Points on a hilly landscape, in no order, each with its height.
From any point a climber takes the steepest step (rise divided by distance) to one of its 5 nearest points. It stops when none of these is higher. Distance is the straight distance between rows; heights are no part of it.
q342 h=4.69: [ 93 131 135 147  97 184 100 188 164 189 174]
q513 h=0.59: [211 149 100 139 138 122 138 109 128 130 183]
q2 h=2.24: [197 146 114 137 133 134 137 103 125 136 177]
q14 h=4.13: [154 139  89 110 148  77  98 144 108  57 128]
q188 h=6.93: [116 124 145 116 152 122 148 107 100 104  93]
q976 h=5.23: [132 125 133 117 161 107 122 130  98  76  84]
q148 h=4.37: [105 142 144 146  98 181 100 190 150 183 189]
q371 h=5.36: [151 143 147 142 101 163 125 124 135 173 184]
q664 h=5.64: [144 131 113 123 144  88  72 167 110  55  79]
q854 h=4.76: [136 124 136 123 160 103  92 155 105  68  63]
q480 h=5.18: [142 124 127 131 150  98  76 166 109  64  58]
q620 h=2.90: [107 119 141 127 116 140 157  95 127 153 122]
q379 h=7.06: [128 133 147 140  92 167 126 127 141 180 171]
q304 h=4.08: [177 148 147 148 109 158 127 126 132 168 191]
q747 h=6.95: [121 122 149 119 164 111 123 134 101  84  67]
q875 h=3.57: [ 88 116 156 115 135 123 161 105 119 134  94]
q882 h=4.96: [136 128 121 116 161 102 111 137  96  65  89]
q523 h=1.47: [204 147  80 128 143 104 138 109 126 110 175]
q149 h=3.51: [116 123 139 127 109 148 149  95 129 162 137]
q571 h=2.59: [184 140  95 124 138 117 144  98 118 107 162]
q659 h=2.83: [132 125 130 117 135 134 150  93 107 118 125]
q778 h=5.02: [104 119 141 132  98 153 142 108 140 174 137]
q258 h=2.29: [187 143  79 121 143 102 139 108 120  96 168]
q82 h=4.68: [150 138  97 111 145  82  90 156 106  52 113]
q850 h=2.75: [ 91 117 174 117 156 111 150 126 113 112  66]
q587 h=3.45: [ 75 109 124 147 101 171 120 157 182 197 136]
q985 h=6.81: [ 61 105 152 124 127 121 167 113 146 163  95]
q548 h=3.80: [147 134 101 113 153  92 100 145 102  58 106]
q491 h=5.13: [132 148 160 148  97 170 108 168 138 182 199]
q818 h=5.43: [ 79 113 133 139  96 159 134 131 169 192 132]
q779 h=3.30: [145 128 137 129 117 146 146  93 122 149 153]
q435 h=2.73: [180 138 125 138 124 145 141 100 124 143 172]
q156 h=5.29: [ 96 127 140 146  91 176 108 164 157 193 168]
q669 h=2.63: [169 134 100 121 141 119 141  99 111 102 147]
q556 h=2.74: [144 127 119 120 140 126 148  94 108 108 131]
q298 h=5.40: [ 79 114 149 119 120 132 164 104 137 158 105]
q459 h=4.86: [ 96 118 142 128 110 146 156 101 135 168 125]
q442 h=2.46: [ 84 144 132 149 111 184  97 220 154 172 193]
q545 h=2.50: [164 137  84 113 152  91 125 122 107  70 141]
q369 h=5.73: [ 95 120 135 140  91 169 124 141 162 191 151]
q503 h=3.93: [131 121 151 126 164 107 101 153 109  77  50]
q930 h=2.84: [178 136 113 134 130 136 142  96 120 129 165]
q458 h=5.79: [116 137 150 147  92 173 110 159 149 188 180]
q901 h=7.62: [148 131 110 116 152 112 134 111 100  84 124]
q994 h=7.39: [119 122 140 120 137 129 155  96 109 127 114]
q794 h=2.07: [195 150  70 123 146  89 137 116 125  93 169]
q827 h=5.38: [147 125 126 139 136  91  57 175 119  66  48]
q948 h=4.82: [ 78 112 162 115 138 116 161 111 126 140  84]
q937 h=5.37: [145 133 107 117 142  83  78 164 106  52  97]
q655 h=4.73: [144 132 111 115 152  93  98 147 102  55  99]
q939 h=4.98: [ 64 107 126 136 105 150 144 133 180 192 114]
q874 h=5.44: [120 127 142 132  98 158 138 110 139 176 151]
q424 h=4.44: [ 46 104 157 123 129 111 170 124 165 162  85]
q131 h=2.06: [174 145  78 114 147  86 130 120 116  76 154]
q628 h=7.01: [148 130 113 135 121  84  48 177 123  60  65]
q927 h=7.18: [ 63 104 135 129 108 138 158 124 173 185 107]
q964 h=2.19: [ 99 119 158 115 150 119 153 110 106 116  88]
q326 h=2.99: [ 40  96 145 127 125 117 167 131 181 170  87]
q885 h=4.29: [149 132 143 137 105 156 140 103 131 163 163]
q688 h=5.19: [ 88 118 140 132 101 149 148 110 151 177 129]
q484 h=2.89: [167 132 118 129 131 137 146  90 114 126 153]

Call two points neighbours if one is among the 5 nearest of the other. Go from one point of each pair to the other, from neighbour to neighbour, staying as high as possible. Name the lowest point that can't be avoided.
q927, q628 | q875
q628, q994 | q854
q994, q747 | q188
q379, q927 | q818

Two climbers start at each pair of points below. Name the first point that both come to, or write -.
q149, q435 | q379
q148, q778 | q379
q948, q459 | q985
